Points on a hilly landscape, in no order, each with its height.
A ball rolls from a point to the lowest of its 2 nearest points, and stops where none of them is lower. Distance is the straight distance between rows; heights are no part of it.
(552) height 20.2: [120 134  90 130 136 146 125 125 126 162 120 122 140 148 159 158 152 120
 137 119 161 119 132 104 107  92  97  34 125 174 119 133 141 146 162 166
 158 140 134  92 192 124 112 121 157 193  80 150 180 144 138 170 114 163
 143]
(617) height 16.9: [162  94 185 163 136 112 101  87 138 195 142 127 140 130 138 147 109 128
 125 131 104 118 124 166 142 129 121 167 125 154 126 179 161 104 126  82
 147 143 102 163 170 134 112 134 156 149 104  87 162 132 157  84 165 104
 159]
(953) height 28.8: [142 127  95 148 152 146 108 153 122 157 110 101 141  89 160 149 147  91
 113  79 124 152 201 121 127  96 131 195 122  98 138 141 110  97  59 127
 120 132 171 146 132 140 179 109 213 167 198 152 153  96 164 110 129  83
 134]
(275) height 17.7: [131 111  99 155 132 109  98 129 152 172 145 159 139 108 165 128 106 101
 173 109 167 114 120  84 118  92 125  67 137 197 139 112 171 125 144 166
 195 144 116  68 189 145  90 144 114 121 132 156 162 125 112 161 115 149
 138]
(351) height 22.5: [154 121  85 118 108 132 142 133 167  68 180 106  66  95  90 123 165 121
 163 159 191 133 146 145  70 161 116 143 182 126 137 162  82 128 165 159
 151 130 146 169 121 109 156 101 133 148 137 126 141 135  98 139 141 104
 149]
(146) height 20.3: [151 126 179 102 174 133 120 120 122 194 135 119 157  95 123 143  80 152
 164 105  86 139 115 139 141 116 107 190 146 124 151 160 155 100 147  56
  98 127 122 158 114 158  88 141 152 121 134  71 137 114 115  93 141 115
 183]
(495) height 27.5: [131 130 144  90 113 145 151 141 113 159 137  89 133 106 132 156 103 131
 152 143 136 149  88  94  97 142 109 125 144 144 122 138 109 105 200  99
 134 114 115  96 166 121  66 109 129 106  89 108 122 154  90 159 126 120
 166]
(766) height 8.8: [120 103 189 154 136 111 122  90 155 191  76 157  86 129 127 146 113 149
 122 144 147 149 111 159 138  94 109 115 113 170 113 134 164 132 137 113
 144 119  92 127  87 121 101 240 111 145 114 125 154 135 118 108 119 113
 115]
(179) height 14.5: [110 139 135 105 142 108  76 110 122 122 144 195  82 109 152 133  88  94
 117 157 159  89 112 100 114 123 130 119 117 130 103 111 129 149 117 144
 120 148 101 123  97 120 120 144 116 115 156 115 159 116 111 159 128  88
 143]
(1070) height 46.1: [154 108 142 118 101 134 141  93 121  95 120 116 108 101 117 140 129  97
 168 149 131 137 100 197 137 132 150 138 195 121 128 166 130 160 109 109
 134  97 125 161  89 173  83  51 174 144 130  97 113 108 112  88 162 120
  88]
(400) height 58.4: [100 111 128 129  64 160 104  93 176  57 135 138  41 114 114 116 152 132
 146 204 145  93 123 163 178 181 131 146 125 145 110 127  71 168 109 114
 124 137  61 119 110  88 146 140 108  89 181 148  63 147 124 150 112  87
 148]
(711) height 16.8: [105 154 140 116 117 149 109 112 108 127  82 206 148 114 165 136 115 107
  98 152 151 116 140 122 109  70 140 137 118 118 115 157 143 139 105 149
  82 140 112 100  45  97 156 114 112 163 146  82 151  80 123 132 122  96
 140]
(880) height 22.2: [113 125 140 157 161 129  86 130 141 135 110 159 167 161 140 144 104 147
 133 121  98  86 142 158 177 127 173 138 118 151 115 103 158 163  82 132
 129 128 104 132 159 205 107 173  92 120 121 168  82 134 133 121 144 147
 103]
(363) height 8.7: [125 136  68 153  76 129 139 120 119  31 128 121  98 198 103  53 166 151
 105 157 112 108 141 130 159 133 125 108 100 147 125 188  92 171 130 148
 110 153 118 104 154  40 201 113  83  99 124 133  74 147 129 115  80 111
 152]
(537) height 27.7: [161 123  98 133 112 144 154 153 113 132 122  91 145 109 137 120 151 139
 144 104 143 191 125 166  87  77  96 136 120 160 177 185 148  84 180 117
 124 123 141 153 139 125 112 117 169 142  94 126 128 118 116 142 115 116
 159]
(1003) height 31.9: [166 150 147 126 170  61 114 128 104 113 156 141 174 140 139 141 142 121
 141  58 112 136 112  24 127 152  91 122 151  88 167 102 122 110 122 108
 154 140 178  80 176 201  93 153 158 145  92  98  95  88 128 119 118 158
 146]
(75) height 24.4: [108 133 170 112  97 157 173 121 117 153  93 136 158 152 134 149 163  84
 129 163 177 131 123 172 130  96  92  80 134 149 117 132 106 126 198 140
 137  84 111  93  79 127  98  96 137 171  77  66 147 135 122 134 156 120
  66]
(68) height 9.1: [116  89 110  66 110 116 155 119 156 137 123 166 119 173 107 157 169 143
 123 133 148 112 135 170 127 141 109  89 120 114 120 119 132 134 157 168
 151  97 165 128 111 108 152 161 110 163 122 131 144 150 187 137  86 117
  97]
(968) height 5.7: [120  97 176 142 152  88 110  84 186 196 119 160 123 106 146 149  80 123
 150 116 141 116 121 131 135 124 123 123 170 197 150 130 166 124 164 132
 167 115  96 124 119 159 102 200 102 149 125  81 180 134 125 108 127 102
 125]
(289) height 14.3: [ 86  93  96 131 142 110 127  95 169 118 109 143 124 168 126 125 143 110
  99 121 128  90 140 153 133 118 124  84 132 118 121 124 116 151 105 160
 158 114 152 116 140 102 193 118 107 186 165 145 104 143 190 123  96 110
  84]
(794) height 19.0: [133 116 134 161 127 142  99 103 161 156  93 141 178 160 171 168 143 130
 124 127 118  81 135 183 155  76 128 121 120 165 130 139 173 124 116 159
 136  92  72  89 131 183 111 175 108 143  86 152  73 148 153 117 119 128
 101]
(464) height 22.4: [106 114 179  94 167 160 117 140 144 196 100 169 138  73 102 171  83 149
 121 107 126 176 148 168 140 107 137 191 126 158 152 152 155 109 140  91
 104 129 117 133  88 123  88 185 121 117 157 100 193 107 126 130 142  92
 182]
(975) height 17.4: [108 123 140  98  92 144 136 156 143 141 171 149  59 144  74 118 158 147
 136 173 107 101 131 112 133 159 135 108  87 111  89  95 132 121 110 169
 108 108 143 134 140  52 169 155 100  91 177 167 148 151 168 134  77 157
 129]
(311) height 26.1: [ 98 128 131 146 159  77 122 103 167 133 112 168 184 168 124 150  91 126
 120  95  99  75 112  96 172 124 155 103 177 122 159  82 150 156 121 156
 152  94 146  89 137 210 109 166  73 136 109 152 104 123 147 122 112 150
  75]
(669) height 15.5: [104 127 190 129 135 108 161 139 124 157 131 169 178 118  94 157  64  81
 131  85 133 152 101 116 160  92 160  99 132 126 152  89 139 121 123 149
 180 101 157  97  98 160  98 113  72 111 151 121 151  92 127 103 152 160
  87]
(841) height 26.0: [161 131 119 112 103 160 146 124  94 147 110 122 152 121 134 139 142  94
 152 152 166 160 131 137  85 105  92 124 139 151 128 181 121  97 182 107
 138 109 112 105 111 140 110  97 166 159  75  68 158 132 119 137 146  82
 132]
(90) height 61.5: [ 84 109 126 107 104 193  97 150 162 124 170 179  86  96 140 179 153 114
 123 208 172 140 167 142 102 163 173 136 104 129  55  83 125 127  89 161
 110 121 116 138  99  93 146 166 117  91 212 156 140 132 170 140 133 162
 105]
(1138) height 2.3: [116 143 157  70 123 139 158 111 113 140 106 169  90 172  81 148 137 169
 115 157 137  71  91  81 127 153 112  99 104 132  87 122 150 146 166 141
  82 107  73  83  93 126  91 229 108 170  87 103 149 110  85 148  80 141
 130]
(492) height 66.5: [115 161  69 128 112 132  96 140 131  40 159 136  89  97 145  88 166 123
 134 170 127 116 131  71 143 176 106 132  94  86 132 123  89 149 106 119
  96 148 127 138 109 110 156  96 118  90 180 164  90 138 112 171 126 148
 171]
(790) height 39.7: [162 157 155 173 125  94  94 178 120 146 141  89 142  78 144 106  88 123
  99 108 105 165 150  79 101 140 138 196 123 115 157  90 127  98  99  87
 144 136 147 159 159 161 103 101 132  58 168 165 138 125 137  94 193 125
 131]
(333) height 27.8: [160 129 170 128 109 160 137 172 110 142 105 115 103  87 110 120 134 136
  83 105 149 211 111 157 149  85 131 144  86 139 160 155 125 102 166 108
 150 171 131 146 119  63 136 154 121 109 143 120 193 127 123 109 139 111
 196]
(621) height 9.6: [111 142 227  90 107  94 137 110 106 176 131 158 187 147  82 151  80 121
 108 131 116 142 101 125 144 151 170 114 125 133 122 105 139 141 143 119
 153 139 144 131 100 112 114  99  87 106 114 110 178  84 140  70 150 163
  71]
(53) height 14.8: [138 129  99 158  99 132 171 111 104 163 113  83 105 173 143 154 201 174
 147 150 124 131 124 129 125 129  61 112 109 125  92 115 145 102 150 123
 116 112 153 123 180 114 125 139 229 170  71 138 116 143 179 136  92 137
 157]
(612) height 10.8: [138 110 166 147  99 132 151 100 129 167  86 134  89 108 117 161 138 173
 138 142 128 177 120 189 178 118  83 140 114 142 121 110 158 133 136 105
 149  84 123 123 115 128  98 205 145 119 127 130 113 151 159 106 116 132
 145]
(12) height 54.3: [149 102 107  92 117  93 101 111 132  94 163 142  94 112 121 189 142 133
 160 175 155  97 122  80 122 171 141 105 165 127 112  88 145 156 110 174
 140 110 123  95 123 170 105 122 121  86  87 155 100 126 118 135 130 162
 105]
(73) height 42.8: [163 143 130 179 116 105 115 156 144  90 108  67 114  95 142 115 113 123
 121 126 109 177 135 137 150 137 162 157 113 125 161  67  92 139  89 118
 160 139 123 165 161 184 115 108 111  37 154 186  90 152 117  89 210 140
 101]
(1075) height 29.9: [152 129 155 141 129 123 198 150 108 150 106 108 110 125 129 101 128 161
  92  78 162 198 156 151 110  81 131 142  93 150 161 153 153  94 193  91
 125 156 137 166 107  79 140 159 154 159  87 102 188 136 108 126 119  94
 174]
(633) height 26.6: [100 160 146 133 176 149 132 191 107 189 126 104 171 108 164 154 110  83
 119  33  91 137 150  98 116 112 124 173 130 101 139 153  95  99  91 103
 146 132 152 145 148 154 123 113 218 172 165 137 181 107 138 141 139 127
 120]
(795) height 18.4: [124 131 150 129 170 117  97 137 159 154 144 143 173 110 114 139  70  97
 167 103 140 131 131 115 118 124 173 127 156 140 133 102 155 135 114 140
 161 134 116 130 126 178 101 111  90  93 158 131 162 113 100  99 172 143
 103]
(814) height 60.5: [145 121 118 131 109 166 100 144 153  78 167 136  39  82 122 151 164 153
 127 206 156 156 145 104 120 193 133 170 127 112  66  76 125 135 103 128
  92 133 127 159  98 121 156 151 142  75 175 164 113 158 165 124 148 108
 144]
(401) height 16.5: [101 121  86 161 124 146 139 129 117  79 128 106 116 154 115  76 148 105
 128 146 123  89 118 157 128 118 166  90 107 121  97 154 117 152  94 148
 108 157 113 166 138  93 153  67 126 133 134 155 111 152  95 136 144 148
 112]
(986) height 4.8: [105 125 151  75 122 104 149 131 145 134 107 183  93 174  84 155 150 162
 108 128 117  75 103 143 149 169 108 129 107 129 129 108 136 142 146 166
 125 111 132 109 114 127 134 211 116 141 132 125 141 143 115 122  73 144
 112]
(521) height 57.4: [139 112  93 100  80 165 116  86 133  74 130 160  77  99 121 155 154 155
 165 203 131  80 129 151 163 159  97 132 126 143 105 142 131 175 129 139
  94 105  86 107  98 113 132 143 105  72 124 149  57 139 129 152  96 122
 152]
(654) height 32.6: [125 176 111 110 145  94 158 138  84  85 142 131 187 148 115 103 110 124
 131  70  87 127 133  63 118 146 146 147 183  40 151 105 114 105 122 100
  82 108 182 110  86 167 131  67 133 125 105  84  97  81 126 122 172 151
  57]
(1011) height 33.8: [141 144 177 178 164  82 126 137 129 169 156  97 152 118 130 141  97 120
 144  81  95 118 116  71 124 166 122 156 167  98 122 104 128  94  93  76
 171 107 140 128 187 179 100 144 161 136 113 108 134 119 153 112 151 150
 125]
(751) height 38.2: [106 182 117 108 142 100 142 171 110 107 115 134 159 162 135 117 129 112
  83 154  93  84 137  62 108 193 132 116 139  65  87  82 100 133 109 122
  86 121 146 145 115 122 170  61 134 117 173 123 148 140 178 138 181 142
  98]
(1197) height 25.8: [152 154 134 115  94 147 138 140  67 117  87 156 159 126 140 114 134 168
 100 133 105 162 110 142 143  87  97 131  71 136 150 126 158 122 145 110
 101 143 155  87  88  84 126 151 106 101 112 141  92  94 138 123  82 123
 177]
(1172) height 16.3: [180 124  53 153  90 166 161 108 111  83 122  83 103 146 120 115 203 174
 145 147 124 162 146 179 135 115  96 104 112 120 114 147 148 121 112 150
  90 120 166 141 142  96 144 126 188 148 105 155  90 150 168 116  88 133
 176]
(1123) height 56.1: [146  90  87 103  75 123 115  86 154 115 122 171  81 115 129 168 162 108
 170 201 160 115 109 135 138 134 101  95 152 165 115  91 145 133 146 165
 141  80 128  67  81 135 118 140  87  75 122 175  91 145 152 147  89 134
  87]
(746) height 18.0: [175 118  67 167  94 161 122 103 126  66 153  77  57 132 134 130 190 178
 131 178 174 150 159 149  97 107  91 135 146 158 123 181 145 128 152 167
 105 165 138 159 167 103 128 129 163 129  89 131 107 136 120 128  96 117
 191]
(812) height 20.5: [189 131 161 188 113 105 101  81 108 139 121 102 125 127 136 101 124 169
 108 123 121 138 115 145 166  96 120 145  75 165 137 148 173 119 136 117
 164 170 112 125 185  88 130 169 149 126  97 127 131 127 139  86 125 121
 186]
(615) height 64.1: [123 111  89 100 112 168 106 139 164  58 168 163 109 111 108 119 184 100
 152 168 201 118 187 132 108 136 138  98 104 130 121 148  96 140 116 182
 125 163 112 113 125  58 177 123  84 132 144 145 160  91 112 156  79 143
 181]
(732) height 26.5: [105 116 134 140 132  92 154 167 109 189 145  66 174 154 127 141 139 117
 144  92 119 135  95 101 121 175 130  63 140 102 134 107 118  69 131 124
 174 121 171 115 229 112 114  93 151 140 126 180 163 132 145 162 123 188
  92]
(994) height 23.1: [ 93 178 197 143 167 163 151 154  98 162 139  85 150 135 152 112  80 110
  97  94 117 143 119 118 119 121 155 158 123 113 120 102  89 126 112 122
 100  99 103 135 112 162 100 120 128 127 131 120 157 124  98 136 184 144
 125]
(941) height 16.6: [144 113 150 130 100 123 152 131 139 175 130  99  88 164 106  98  93 129
 109 179 154 111  87 146 107 131 132 136 129 184 132 113 117 102 206 125
 160  90 112 141 115 124 136 158  57  58 103 128  94 198 126 111 112 110
  79]
(1174) height 30.7: [157 121  67 165 141 162  85 152 142 109 137  72 147  93 170  95 112 112
  86 107 117 152 167  82 116  97 118 174 144 121 148 136  81 103  92 118
 126 133 133 168 172  97 187  92 190 139 213 144 128 119 162 153 121  57
 164]
(674) height 15.8: [161 120 117 184 134 127 134 105 129 172 140  77 178 123 167 126 137 122
 162 129 136 117 143 143 150 118 109 137 108 157 121 127 154  77 108 144
 137  92 119 104 173 192 105 152 144 116  83 172  92 128 125 106 156 156
 119]
(171) height 4.9: [146 128 116 147  54 124 142 109 136  52  84 130  84 172  92 109 219 162
 120 152 115 134 112 134 189 120  79  93 109 163 125 174 112 164 157 145
 151 179 119 117 134  29 154 137 135 145  90 105 117 135 119 116  87  98
 168]
(489) height 30.2: [166 134 135 103 155  72 114 103 122 113 135 172 174 171 141 151 136 158
 128  75 109  82 132  88 113 158 110 101 155 123 130 105 107 170 138 145
 150 158 146  81 141 190 114 127 147 166  67 103 119  91 106 141 110 139
 127]
(385) height 24.7: [ 67 174 162 151 177 146 143 156  92 168 110 110 152 127 172 120 100  99
  87  76  85 138 115 107 147  87 154 135  94  90 121 102  95 131  87  99
 113 123 140 134 127 130 134  99 176 162 184 146 139 124 120 182 152 136
 115]
(806) height 31.4: [119 179 156 132 141 113 183 130  42 107 130 147 197 190 145  89 133 141
 126  69  55 121 110  92 143 131 129 130 154  48 114 135 140 106 109  83
  72 133 153  91  93 149 105  78 190 157  84  74  97  76 124 107 124 168
  88]
(909) height 52.3: [207  99  94  99 130  86  96  87 131  90 143 147 156  87 122 147 113 108
 174 127 155 114 132  95  91 150 132  99 171 139 146 104 159 150 128 145
 130 114 135  82 101 213  86  98 100 104  74 110  99 103 119 123  99 129
 105]
(649) height 15.1: [113 105  81 150 125 136 103 124 134 144 146 133  90  87 179 130  89  91
 171 148 186 137  89 100 111 107 129  91 143 197 106 105 165 118 147 151
 157 115  86  78 113 126  94 160 116  85 127 162 117 147  62 172 112 132
 110]
(313) height 27.3: [129 160 166 121 170 136 182 156 118  84 147  81  71 113  82 100 136 144
 120 109 136 151 110 167 106 151 135 185 119  88 138 173  90 125 153 107
  65 147 123 195  58 122 112 136 135 117 129  85 160 123  53 126 164 124
 167]
(1147) height 22.6: [163 140 135 138 133 126  90  98 127 128  97 138 149 136 168  93 134 187
 101 119 107  91 124 131 146  87 100 123  99 178 151 159 131 156 143 122
 129 182 108 104 156 120 129 192  93 135  52 111 118 147 108  97 116  95
 195]
(59) height 29.7: [125 176 126 102 167 157 129 137  69 106 122 124 165 134 137 124 136 169
 115  92  94 130 123 120 132 123 107 154  97 100 122 172 135 131 129 105
  56 159 136 135 133 144 102 114 185 156  93 111 127 107  82 126 141 138
 168]
(1203) height 48.2: [173  96  97  99 124 101 145  91 127  98 114 130 133 117  93 153 151 138
 206 137 115 114 123 180 123 151 145 132 189  99 156 147 180 144 116 119
  99 102 131 175 102 230  85 107 175 130 106 126  87 110 113 106 123 132
 117]
(1104) height 59.5: [137  97 116 120  76 190 121 115 146 106 137  94  76 104 136 150 159 122
 131 177 170 151 154 151 136 162 136 154 128 150  98 111  87 151 127 131
 158 115 102 140 125  95 156 133 149  79 171 120 112 153 142 121 144  88
 135]
(533) height 8.6: [ 91 100 130 114 151 185 137 191 140 176 111 116 164 120 150 141 146 115
  78  77 137 166 175 164  99  89 131 117 119 128 119 125  92 102 132 139
 137 138 140 161 123  70 198 129 154 182 188 128 199 124 191 136 113  81
 142]
(1059) height 22.7: [127 109 106 165 148  91 143 135 132 165 150  90 126 139 121 127 145 131
 172  77 127 133 109 113  92 129  98  90 159 145 139 129 138  90 155 147
 172 138 155 142 243 126 134 136 170 175 106 140 152 147 135 161 102 169
 129]
(455) height 16.7: [159 117 120 172 150  72  52  77 149 118 150 153 142  96 202 118  84  95
 114 126 146  85 127  72 135  88 109 122 118 165 144 124 140 129 114 114
 188 168 107  93 156 136 138 127 121 131 110  85 136 112 131 119 128  96
 157]
(768) height 10.7: [ 83  96 128 130 141 125  77 122 178 119 137 199  68 107 144 115  91  77
 142 148 173  81 144 142 115 116 164 113 115 187 121 129 129 164 121 171
 172 157  74  95 103 110 141 160  65  79 150 123 159 135  76 140 102 133
  98]
(208) height 27.2: [137 160 121 115 115 136 172 125  80  87  75 146 115 122 113 124 173 170
 130 111 143 177 135 199 154  96 102 110  94 120 134 157 150 101 143 114
  84 138 136 115  73 128  73 165 122 121  83 121 104  97  82 134 123 145
 158]
(215) height 23.3: [156  93 117 163  98 132  75  81 163 100 107 132 157 128 165 134 127  85
  70 141 163 109 186 144 139 125 129 146 151 139 109 115  97 140  98 121
 181 134 110 132 129 161 187 113 122 166 143  92 110 131 196 104 141  66
 104]
(406) height 43.3: [154 112 160 128  99 129 136 105 159 109  95 108 148 135 100 124 129 123
 109 153  95 135 128 218 141 152 170 165 148 113 156 144 119 147 115  92
 135 110 124 158 103 156 141  79 127 117 134 103  91 163 127  92 187  92
 124]
(637) height 12.6: [ 78 109  89 144 105 182 131 107 128  52 119 119  91 176  96  87 167 127
 137 140  92  97 131 180 196 125 145  64 103 141 115 179 120 177  90 151
 103 177 103 125 168  40 152 114  98 139 161 165 105 132 111 147  88 135
 157]
(1144) height 25.2: [113 140 121 135 122 158 153 139 148  88 138 107  66 120  78 118 176 132
 128 154 183 163 146 181  71 116 124 144 132 139 118 182  86 124 146 130
 110 155 125 180 100 116 118 147 131 155  96 101 167 137  45 148 161 130
 168]
(1226) height 19.1: [102 124 132 159 156 113 117 101 151 127 116 126 158 131 177 141 113  88
 126 105 114  92 151 144 127 100 133 126 158 124 124 116 107 142  97 146
 152 116 140 115  97 167 144 104 141 183 146 117 102 150 150 120 130 117
  82]
(622) height 3.9: [ 70  81  94 110 138 105  95 137 178 124 156 140  82 138 116  96  97 101
 136 150 127  67 126 151 154 120 181 106 129 167 143 138 151 173 114 158
 174 117  90 145 153 110 152 126  37 104 144 165 130 169 110 131 103 144
  92]
(594) height 32.5: [120 124  80 141 134 154  85 159 123  71 150 126  93  76 151 108 128 113
  99  86 152 177 152  96 109  85 129 147 127 113 152 141 111 133 118 141
 146 203 141 148 166  89 168 105 169 136 186 140 162  98 119 150 112  79
 195]
(1080) height 21.2: [106 164 166 119 153 147 158 187  87 161 110 142 184 130 147 161 127 121
 101 101 138 157 128 114  67  97 124 140 119 103 121 125 118  97 127 149
  91 103 132 121  89 151 113 143 136 174 140 102 178 107  98 149 137 117
 107]
(1199) height 19.2: [ 94 142 130 104 155 180 126 150 104 138 102 175 154 105 119 149 137 107
 117 108 151 137 154 147 110  93 140 133  94 101 144 138 131 114 118 160
 104 145 130 121  59 136 145 147  97 159 146 129 170  98 101 163 110 142
 150]
(149) height 19.8: [123 132 165 169 118  99 157 124 132 186 152  65 123 175 104  90  65 124
 107 168 124 114  82 129  91 135 165 134 138 139 103 113 121 111 167  94
 131  95 120 157 103 149 112 110 109 111  95 108 119 172 116 104 172 110
  67]
(931) height 39.9: [169 126 149 119 118 127 109 133 136 155 118  87 180 136 123 144  77 125
  91 154  74 126 159 159 111 178 167 174 130 144 120 101 123 134 135  82
 124 116 118 182 144 153 129  88 120  77 114 131  94 158 149  87 200 120
 115]
(722) height 8.5: [ 72  84 138  86 143 115  80 122 197 173 150 158  89 115 105 137  73  91
 119 160 137 101 134 130 156 118 157 103 114 181 114 102 131 184 124 145
 172 121 130 158 171  73 153 130  88 120 186 140 164 147 160 117 104 106
  98]
(77) height 2.5: [112 146 187  89 128  74 176 126 100 142 134 163 183 188  68  89  78 149
 128 102  63 121 100 120 156 157 183 150 152  65 143 120 145 139 130 103
 127 127 144 147  79 131 122  97  76 109  87  90 122  71 123  62 139 158
  58]
(702) height 25.0: [130 120 183 119 126 155 112 167 139 170 110 136 130  99 100 135 101 162
  61  98 133 184 154 185 136 115 150 210  92 123 156 147 109 127 142  83
 111 159 138 165  95  88 150 159 128 119 160 100 196 110 142  99 148  74
 187]
(961) height 36.4: [173 130 138 167 154  98  96 115 134 162 150  75 175 127 171 125  92 109
 108 113  94 101 141  95 107 162 113 181 119 119 116 109 126 103  96  82
 129 114 107 145 173 183 128 102 133 126 141 115 117 151 152  88 185 127
  93]
(698) height 40.5: [ 95 170 119 136 140 100 162 181 141 142 113 103 154 176 145  92 135 130
  19  96  82 151 146 101 135 169 132 135 108  77 102 100  77  91 115 100
  95 123 195 166 103  90 188  76 135 129 163 131 133 137 185 142 158 113
  96]
(870) height 24.5: [169 140 115 102  90 105 133  97 110 113  66 126 149 141 128  86 141 170
 103 149 100 156  99 148 149  89  86 127  91 163 183 150 138 137 157 111
 131 152 125  99  94 106 140 155 101 134  75 101  83 162 141 108  80  94
 174]
(1001) height 4.2: [151 136 162 104 169  84 153 118 102  92 125 168 165 185  81  99  92 163
 114  86  69 117 103 128 145 133 161 142 139  79 151 145 161 158 125 148
  91 160 135 131  94 169 105 142 114 134  65  70 130  75  95  76 125 152
 118]
(1259) height 20.1: [138 153  77 175 149 116 110 148 111 120 154 118 107  97 175  91 111 110
 140 155 146 130 122  72  88 106 145 132 112 120 104  99 144  97  80 141
 125 139 122 122 143 135 146  89 124 111 172 181 116 141  95 138 144 135
 105]
(737) height 34.9: [129 142 125  92 130 130 123 172 104 151 146 121 174 159  92 145 120 112
 109 131  85 109 109  83 117 190 172 110 136  59 102 108 126 118 111 108
 114 145 131 157 173 120 140  64 115  92 148 166 153 125 140 145 171 199
  77]
(514) height 20.4: [155 100  96 160 126  86  57  85 157 111 119 156 154 100 168 121 136  96
 125  85 151 122 145 104 121 105  74 147 135 140 142 122 121 116  96 125
 178 147 136 105 149 106 193  97 155 163 176 115 131 106 182 110 119  70
 156]
(328) height 65.5: [ 94 157  86 106 117 152 112 148 123  58 141 177 144 128 130  99 196 126
 152 156 120  77 155 107 173 159 112 117  56 109 124 139  65 153 135 155
 119 158 115  99 127  55 176 122  88 108 142 152 118 117 118 170 115 152
 170]
(579) height 9.5: [103 114 104  61 141 159 142 132 159 119 135 113 104 131  84 151 144 165
 153 155  99  82 133 156 109 194 138 131 133 112 123 137 109 144 131 153
  93 112 117 161 162 144 111 131 144 135 130 143 103 149 128 144 118 151
 142]
(162) height 50.3: [181 105 102  68 117  74 116  92 135  64 116 184 151  94  98 138 136 125
 156 132 119 133 126 128 132 144 119 132 175  67 164 110 168 144 111 130
  97  98 166 118  55 198  98 111 108 120 128 122  57  87 152 110 122 143
  88]
(743) height 3.3: [111 175 187  67 144 142 166 109 110 124  74 153  99 137 109 135 132 170
 141 127 112 122  80 118 169 115  96 114 129 105 110 178 135 137 189  98
  68 143 105 100  82 119  65 189 145 174 113  68 157  93  65 146 117 136
 161]
(174) height 11.3: [109 104 139 129 114 122 124 126 173 133 120 106  84 155  92  89 122 121
 123 154 146 112 108 186 137 139 151 115 123 176 154 157 111 152 165 173
 156 115 110 132 131  80 168 150  47 124 113 139 141 187 131 115  90 124
 109]
(258) height 13.0: [146 122 146 180 129 101 151  97 110 169 125 119 146 108 138 160 156 159
 149 102 122 137 134 150 144 128  64 140 120 133 121 118 168  86 127  96
 130  98 137 107 136 154 108 187 168 164  79 115 106 132 155 119 108 133
 147]
(1067) height 19.9: [121 101 123 147 116 151 127 132  98 108 138 119  88 117 103 108 127 107
 142 173 103 134 109 165 160 131 155 137 100 120 118 132 165 170  94 100
 111 130 108 153 138 108 121 105 107  72 150 181  97 145 120 125 132 144
 130]
(364) height 28.6: [115 138 135 121 148 111 155 116 104 131 140 154 153 161 136 147 122 126
 140  99 127  82  92  54 124 126 129  80 150 117 120  87 142 127 134 144
 127 112 126  71 127 174 125 164 112 170  95 110 127 122 114 148  86 157
  86]
(786) height 30.9: [ 92 156 108 106 118 106 170 188 124 168 161  85 136 149 115 112 133 109
 121 106 123 146 109  56 119 203 138  75 111  84 111  64  97  95 141 107
 145  83 164 137 181  98 133  60  86 100 134 188 146 148 144 178 137 205
  84]
(253) height 11.6: [149  89 151 167 159  73  58  77 167 155 162 161 155  72 172 133  57  85
 166 120 129  93 153 109 138 111 122 139 172 172 136 145 174 121 109 132
 173 122  93 106 162 181 120 123 111 125 135 100 163 124 137 105 142 120
 116]
(700) height 62.8: [ 88  94  95 113 129 193  97 149 157 117 144 163 104 126 145 146 152 120
 106 184 194 118 192 160  80 130 149 118 127 142  98 128 131 148  97 198
 115 139 106 122 122  73 171 147  90 119 169 135 155 121 156 141 106 116
 138]
(367) height 13.6: [ 90 101  96  91 135 165 174 141 166 142 146 103  81 165  88 121 160 161
 133 132  95 114 126 146 135 181 129 122 118 115 134 114 108 125 157 140
  87  87 166 166 159  88 170 126 123 119 168 174 120 194 169 170 106 156
 119]
(261) height 17.5: [ 99 125  66 169 152 134  76 128 147 155 159 135  83  98 204 121  83 103
 175 150 163 119 117  65  95 121 112 112 118 155 112  96 144 118  79 137
 138 102 112 106 118 130 136 134 141  86 186 179  90 151 123 178 105 138
 100]
(1083) height 45.8: [177 102  79 197 120  94 120 122 133  83 112  95  97  80 111  71 108 122
 122 118 113 160 142 144 148 111 151 117 134 121 176  93 147 114  70 133
 155 131 165 153 157 145 158  88 114  79 153 194  79 134 141 105 154 147
 107]
(726) height 36.3: [107 157 107  66 177 154 193 193  71 111 141 102 166 138  98 132 150 139
 190  35 115 168 123 106 112 121 146 153 176  82 167 190 115 122 151 103
  84 108 173 150 106 187  85 112 191 166 126 122 115 104  72 150 122 174
 116]
(529) height 30.8: [113 185 145 162 149 140 156 134  40 130 140  80 169 127 148 118 114 136
 135  99  69 127  96  74 129 114 123 150 149  62 121 155 118 104 106  69
  80 132 127 120 142 161  63  88 182 136 110 114  82 107 104 140 136 156
 114]
(887) height 20.6: [103 150 144 103 103 136 132 149 121 112 139 165  97 108  60 143 119 139
 123 150 111 150 116 119 171 155 148 148  77  96 118  98 138 142 111 121
 111 138 149 162 133  74 156 117 102  72 200 209 153 121 135 144 150 157
 168]
(853) height 34.4: [147 159 120  97 163 128 164 188  75 102 140  98 194 129 136 111 108 126
 169  77 102 148 145  86  97 120 180 164 191  57 163 125 116 121 106 134
  75 105 145 148 110 218  81  77 164 135 141 135 112  96 104 104 168 155
  92]
(69) height 2.7: [ 81  94 163 102 134 126 118 139 162 203 142 128 108 114 125 142 114 108
  97 123 156 153 131 132 142 130 123 122 117 141 128  99 101 136 125 131
 160 130 154 160 148  56 165 120 113 141 188 124 191 129 178 127 130 108
 138]
(1180) height 20.0: [145 118  36 147 106 158 125 123 166  61 178  91  56 132 109 109 167 145
 154 158 179 151 162 125  77 107 117 104 182 160 142 158 105 137 154 173
 128 154 148 137 167  82 165  97 129 145 114 142  89 145 126 166 111  88
 146]
(838) height 28.5: [132 173 114 120 134 147 143 104 100  74  93 109 141 120 156 119 162 177
 137 112 110 154 106 192 132  99  85 127 124 147 152 176 100 154 119 115
  99 145 122 121  90 161  86 120 174 171  92  72  65 118  91 135 139  97
 159]
(509) height 22.3: [103 117 178 133 134 130 161 122 117 194 130 108 164 156 130 135  80 103
 128 149 167 118 101 148 104 117 157 104 137 161  84 106 140 122 174 116
 146 108 101 106 105 143  99 139 112 142  72  79 141 133 117 125 166 122
  55]
(569) height 28.9: [137 156 147 137  90 129 151 137  82 188 113  73 152 174 168 137 141 144
 113 125 119 155  91  75  96 143  89  94 111 114 117 121 117  64 182 102
 152 138 124 103 199  89  87 113 146 146  40 113 134 141 137 155 105 150
 156]

Where does a ball stop that starts at each point below?
(751): (649)
(1075): (622)
(311): (968)
(853): (617)
(1174): (622)
(698): (622)
(726): (617)
(814): (968)
(162): (968)
(73): (968)

Call two points neighbours if one is among the 2 nearest of the other. Go from one point of each pair to the other, from neighbour to neighbour, staying as low as possible. Name the highest point that can't be avoided.
(69) and (77): (569)
(77) and (968): (795)
(622) and (69): (722)
(1138) and (968): (215)
(1138) and (171): (887)
